Points on a hilly landscape, in no order, each with its height.
From any point a ball takes the steepest step (drop divided by distance) to one of its 2 nearest points. It stops when none of these is lower. Distance is the straight distance between rows; heights are no part of it.
fes: [158 104 101 111 156 148 149 148 146 145  79 118 108  68 118 113  93  94
 112 121  96 132 108]  height 3.73
pesu: [103  56 128 195 113 158 128 113 118 141  69 128 103  77 110 171 114 119
 128 137 136  95 152]  height 2.47
fupim: [116 107 147 134 105 127  79 159 167 131 123 131 136 128 100 106 115 120
 108 123 156 151 130]  height 5.71
lita: [170  99 107 125 155 112 108 148 135 157  86 119 137  68 101 114  84  67
 116 141 122 118 147]  height 3.59
nezan: [123  98  76 113 126 205 123  99 107 145 106 133 104  71 146 108 109 123
 136 104 114 112 131]  height 2.61
Det: [ 91 112 170 134 103  99 107 122 131 100  78 205 137 153 133 163 128 124
 133 116 103 138 174]  height 1.78
vazu: [128 131  77  61 135 173 102 119 117 153 144 149 105 132 136 101 133 119
 139 103  79 158 103]  height 1.75
pof: [ 74 118 130 124  90 137 132 150 156 132 137  92 102 132 120 113 163 145
 168 152 157 133 106]  height 2.97
fozug: [ 79 126 210 134  76 114 125 104 145 152 182 213 130 197 138 130 200 161
 160 113 126 157 182]  height 3.82
nufu: [164 111  66 188 126 144 115 126 115 109  85 113 139  81 127 173 105 105
 126 156 132  95 143]  height 6.29
leme: [ 57  99 155 143 128 161 121 103 133  86 143 128 124 154 134 139 155 124
 133  83 136  87 176]  height 2.38
Rin: [ 62  98 129 132 137 168 131 124 144  78 123 134  95 130 127 147 120 117
 135 123 143  82 126]  height 2.10
safi: [ 80 101 124  90 144 176 122  92 111 134  97 211 112  88 142  98 123 113
 154  87  84 105 149]  height 3.14
moda: [161 165  70 148 163 144 183 131 132 126  95  99  81  89 150 119 110 116
 122 130 132 129  56]  height 1.46
Girum: [103  94 111 124 135 196 137  93 108 129  86 188  91  73 137 113  88 104
 141  93 113  92 179]  height 2.93
fupa: [149 112 138  97  91 112 123 137 120 111 113  84 118 109 100 130 122 117
 133 154 155 109 162]  height 3.07
Tesat: [107  91 126 165  99 122 134 138 123 110 167  82 143 155 147 126 120 157
 102 151 152 105 119]  height 1.90
zos: [201 161  78  96 192 134 148 145 152 134 116 116 118 123 118 114 116  95
 119 128  64 154  69]  height 5.97
ruteb: [189 127 122  94  96  77 105 149 125 132 121  88 142  94 123 115 133 109
 118 133 163 124 147]  height 2.86
Vigeb: [125  97 128  79 159 149 137 139 134 129  69 134 116  79 105 129 111  87
 129 108  82 134 146]  height 3.56
peko: [135 109  75  91  96 183 101 110 115 139 127 147 119 102 133 100 141 116
 136 113 116 132 112]  height 2.24
Duk: [184 121 114 177 135  94 145 128  83 168 117 105 164  94 150  97  96 122
  93 129 154 112  92]  height 2.34
puda: [ 92 124 198 121  76 129 107 127 135 155 162 206 127 199 118 163 167 166
 144 121 129 184 145]  height 4.09
bito: [ 86  76 196 159  82 136 149  70 102 107 142 195 112 149 115 109 169 117
 172 125 129  88 182]  height 3.17
Gik: [170 125  82 173 100 127 112 132 121 103 128 108 148 114 115 162 138 121
 127 163 153  98 116]  height 6.37
delog: [134 188 108  64 147 157  87 135 152 151 151 162  97 180 114 154 123 120
 134  91  97 202 123]  height 3.11
vib: [ 78  95 142 136 100 148 127 136 124 123 189 106 155 167 144 126 144 161
 128 157 123 116 135]  height 2.32
vusif: [100 107 108  69 153 164 120 118 138 111 100 190 116  99 122 119 136 102
 153 110  63 120 129]  height 3.34
zedid: [120 147  68 124 131 129 157 152 127 136 121 100 102 141 162 127 126 131
 124 131 133 148  67]  height 0.76
nasod: [135 110  85 141 129 143 125 137 129  84  84 143 103  97 117 177 104  86
 124 128 120 104 158]  height 6.21
Liga: [149 134 160  94 135 124 102 140 130 151 172  94 171 153  92 126 149 134
 136 135 141 138 123]  height 1.26
zikat: [ 61  88 195 128 114 143 168  91  94 109 143 180 122 145 115  90 131 143
 170 128 121  86 170]  height 2.96
negem: [ 94 140 230 175 107  82 135  79 140  74 142 191 152 192 124 134 145 172
 154 111 116 123 225]  height 3.22
kova: [149 112  95 161 102 150 108 127 102  95 124 134 159 154 121 180 126 131
 125 152 105 124 129]  height 6.47
bere: [158 168 135 164 126  62 148 113 120 124 133  70 146  81 156  84 132 140
 115 143 201  97 109]  height 2.44
sudal: [194 169 129 120 152  81 114 142 128 172 119  98 178 108 163 121 142 141
  94 110 144 145 116]  height 4.86
zup: [165 143 135 165 115 108 100 141 134 157 115 100 182 125 146 136 140 146
  93 120 156 156 119]  height 4.72
Zegi: [ 95  60 132 193 103 140 107  94 122 116  93 162 131 109 119 165 131 105
 134 126 120  84 187]  height 1.82
Torol: [ 92 108 103 125 163 192 130 104 137  97 104 127 103  91 108 155 137 133
 154 122 109  79 105]  height 1.80
digi: [ 72 154  73  92 170 175 131 123 154 127 144  83  72 119 129 122 136 122
 179 134 110 118  84]  height 2.45
larur: [140 148 195 135 115 105  97 159 166 155 183 111 151 186  94 165 125 188
  99 145 152 172 124]  height 3.79
Tima: [144 177 119  92 140 115 113 169 139 111 164 104 146 180 137 169 125 139
 105 119 131 144 134]  height 3.85
Fipi: [ 82  92 156 112  96 144 135 131 110 120 125 168 132 144 112 101 110 131
 149 136 119 115 157]  height 2.68
kifef: [104 101 153 182  90 138  81 124 156 123 111 150 150 153 115 133 113 111
 102 120 147 159 173]  height 5.57
rone: [161 180  79 103 190 128 200 131  94 144 155  92 114  86 166  89 125 134
 129 138 121  91  54]  height 1.88
fer: [124  92 168 129 109 151  91 121 138 137 160 103 196 132  89  96 138 149
 135 143 129 134 161]  height 1.85
ripi: [161 143 123 128 157  96 123 174 149 131 150 125 158 125 156  97 107 125
  75 128 138 129  69]  height 5.86
luk: [100  89 138 121  83 140 116 113 120 113 114 190 106 107 101 108 111 103
 149 121 143  99 183]  height 3.00
Bida: [136 107 130 142 129 101 113 162 170 116 118 112 133 108 142 107 102 123
  79 135 156 116  99]  height 5.80
mimas: [108  88 181 139  88 142 117 112 124 125 190 113 177 169 100 118 163 174
 137 161 116 136 174]  height 2.37
Fakob: [151 134 161 140  93  77 110 155 149 142 193  97 150 172 124 130 136 176
 100 168 166 147 107]  height 3.58
keka: [119 119 132 157 109 176 136 112  91 130 136  93 140 161 112 122 131 123
 140 115 149 136 164]  height 5.15
pobe: [187 151 106 177 164  85 181 108  76 162 127 144 141  78 165  82 123 112
  99 129 146  97  69]  height 2.07
dum: [156 203 111 157 202 101 224 104 132 112  94 114  93  40 163  92 113 134
 123 149 143  87  49]  height 2.04
Keni: [144 127  90 101 144 126 134 156 149  85  98 140 107 128 128 167 124 102
 117 130  95 143 111]  height 6.12
zunus: [140 186 130 144 160  68 199 116 101 125 116  90 112  66 169  83 129 149
 113 142 168  92  75]  height 2.25
pamug: [147 134 150 132 116  66 142 158 134 130 160  88 125 156 118 105 132 143
 125 172 181 131  87]  height 3.40
zape: [107 145 181 112 128 129  92 126 128 109 109 180 136 176  92 168 149 116
 148 106 109 155 164]  height 2.46
sefit: [129 132 135  78 144 136 125 158 126 135 149 106 140 148 104 124 123 122
 136 154 104 148  93]  height 1.72
dut: [133 110 134 178 116  90 140 128 132 122  71  53 121 104 140 129 107 151
  99 135 165 120 133]  height 2.26
nomo: [ 92 177 225 135 108  87 117  98 154  96 164 207 144 192 135 169 162 178
 155 103 119 141 224]  height 2.92
vopub: [166 183 107  97 158 116 140 137 106 155 137  81 157 106 150  83 130 132
 125 118 129 143  99]  height 4.97
Refa: [151 167 140  96 145 148  82 128 129 131 133 178 125 183  80 170 114 108
 134  97 116 177 155]  height 2.81
Sal: [ 67 148 199 107 102  82 127 118 152  99 117 208 126 166 149 151 148 161
 148 117 113 133 191]  height 2.50
Mus: [151 137  73  83 174 158 180 139 114 145 157  98  98  96 157  85 102 124
 126 129  94 116  60]  height 1.63
Zopi: [121 137 127 162 112 170  79 122 146 146 124 133 160 168 127 137 126 142
 108  95 141 181 163]  height 5.41
zib: [137  77 132 134 103 118  95 134 131 130  94 151 131  78  97 123  90  72
 129 137 138 105 193]  height 3.33
felez: [108 151 115 111 128 166 111 121 120 132 132 109 132 175 124 133 137 120
 134 102 134 173 141]  height 5.26
tamed: [107 154 140 122 100  90 136 152 149 147 177  56 116 150 132 126 160 143
 169 170 170 133  93]  height 3.23
Peb: [ 52 129 105 127 136 167 143 136 156 122 155  78  83 137 139 123 145 141
 158 143 146 113  77]  height 2.70
vel: [ 91 134 196 106 110 118 107 148 156 162 191 136 130 203 108 162 147 158
 135 129 127 176 129]  height 4.01
besu: [114  85 128 161 106 140 151 128 111 115  79  84  96  97 120 162 113 148
 127 146 148 104 136]  height 2.67
kesis: [123 183  77 139 156 108 152 119 119 152 155  84 145 106 193 107 176 161
 143 138 139 110  60]  height 2.33
tif: [173 169  83  78 166 128 122 155 166 110 119 136 107 140 115 157 138  98
 125 128  79 175  90]  height 6.04
zilok: [ 94 119 135  68 124 140 128 153 138 127 136 151 151 136 110 117 117 136
 144 138  93 155 140]  height 2.20
Zezo: [149 187  93 120 175 106 186 100 118 159 143 118 133  55 186  86 166 144
 133 144 120  92  40]  height 2.08
bev: [117  83 183 139  97 100 129 115  93 108 122 142 131 173 106 152  98 135
 110 116 121 137 195]  height 3.87
mor: [124 125  73  48 161 164 162 135 123 143 132 122  95 115 150 112 131 119
 129 103  60 140  82]  height 1.20
kal: [198 144 132 147 112  40 114 136 124 127 122  88 138  87 132 113 126 116
 108 146 196  97 139]  height 2.63
Govi: [193 143  99 123 197 108 132 150 136 142 130 130 144 112 122  94 110  87
  90 117 123 132  57]  height 5.91
vem: [ 90  88 164 172 110 105 120 100 127  90  76 217 129 117 138 159 131 127
 138 117 108  90 185]  height 0.83
zaf: [181 148  79 171 170 114 177 105  90 166  95 116  97  79 166 116 135 122
 108 112 146 115  47]  height 1.83
Pabe: [156 138 116 135 132 145 137 121  89 149 131  66 153 132 130  93 120 134
 131 127 158 131 125]  height 5.05
nibi: [169 113 125 144 131 111  86 158 131 143  96 166 137 137  78 168  95  76
 102 128 133 154 158]  height 3.41
fur: [151 206  93  68 178 126 120 165 137 145 188  92 128 181 150 147 119 121
 126 111 124 161 107]  height 3.64
gir: [132 188  79  52 162 150 110 144 131 173 190 115 100 180 139 136 131 117
 149 110  90 182 100]  height 3.42
Mef: [154  95 158 150  83  97  96 135 126 151 116  97 170 133 116 156 128 148
  94 142 135 157 163]  height 4.46
sas: [205 159 113 119 147 135  63 143 140 144 127 159 141 150  97 161 105  93
 106 106 124 173 144]  height 3.10
bagas: [108 141  96 162 118 135 152 147 124 121 144  88 125 122 166 111 122 153
 112 141 163 107  79]  height 1.42
kadiv: [182 185  78 140 185 133 222 118 147 129  81 103  58  50 157  90 116 122
 122 140 120 111  58]  height 1.79
koto: [100  99 198 177  92  92 145  84  93  77 127 185 127 181 117 141 121 147
 143 129 114 111 226]  height 3.55
duluv: [ 87 139  94 103 158 182 110 117 136 101 139 119 128 130 109 143 139 127
 171 129  94 120 110]  height 2.13
vegak: [ 86  79 193 174  74 132 126  81 124 120 158 181 143 179 117 126 195 144
 147 120 121 132 189]  height 3.49
niket: [126  84 157 141  89  80 123 135 108 114  95  97 127 149 115 166  98 147
  90 150 131 139 172]  height 4.15

Call two points neighbours if one is among the 2 nearest of the other. Go from one point of each pair to the other, from neighbour to neighbour, staying as low as possible. Name the highest point that can't be avoided.
Liga and mor: mimas
dut and vem: besu
mor and moda: kesis

For each start below, name the point where the ball stops.
Govi: vem
fes: mor
felez: vem
kova: vem
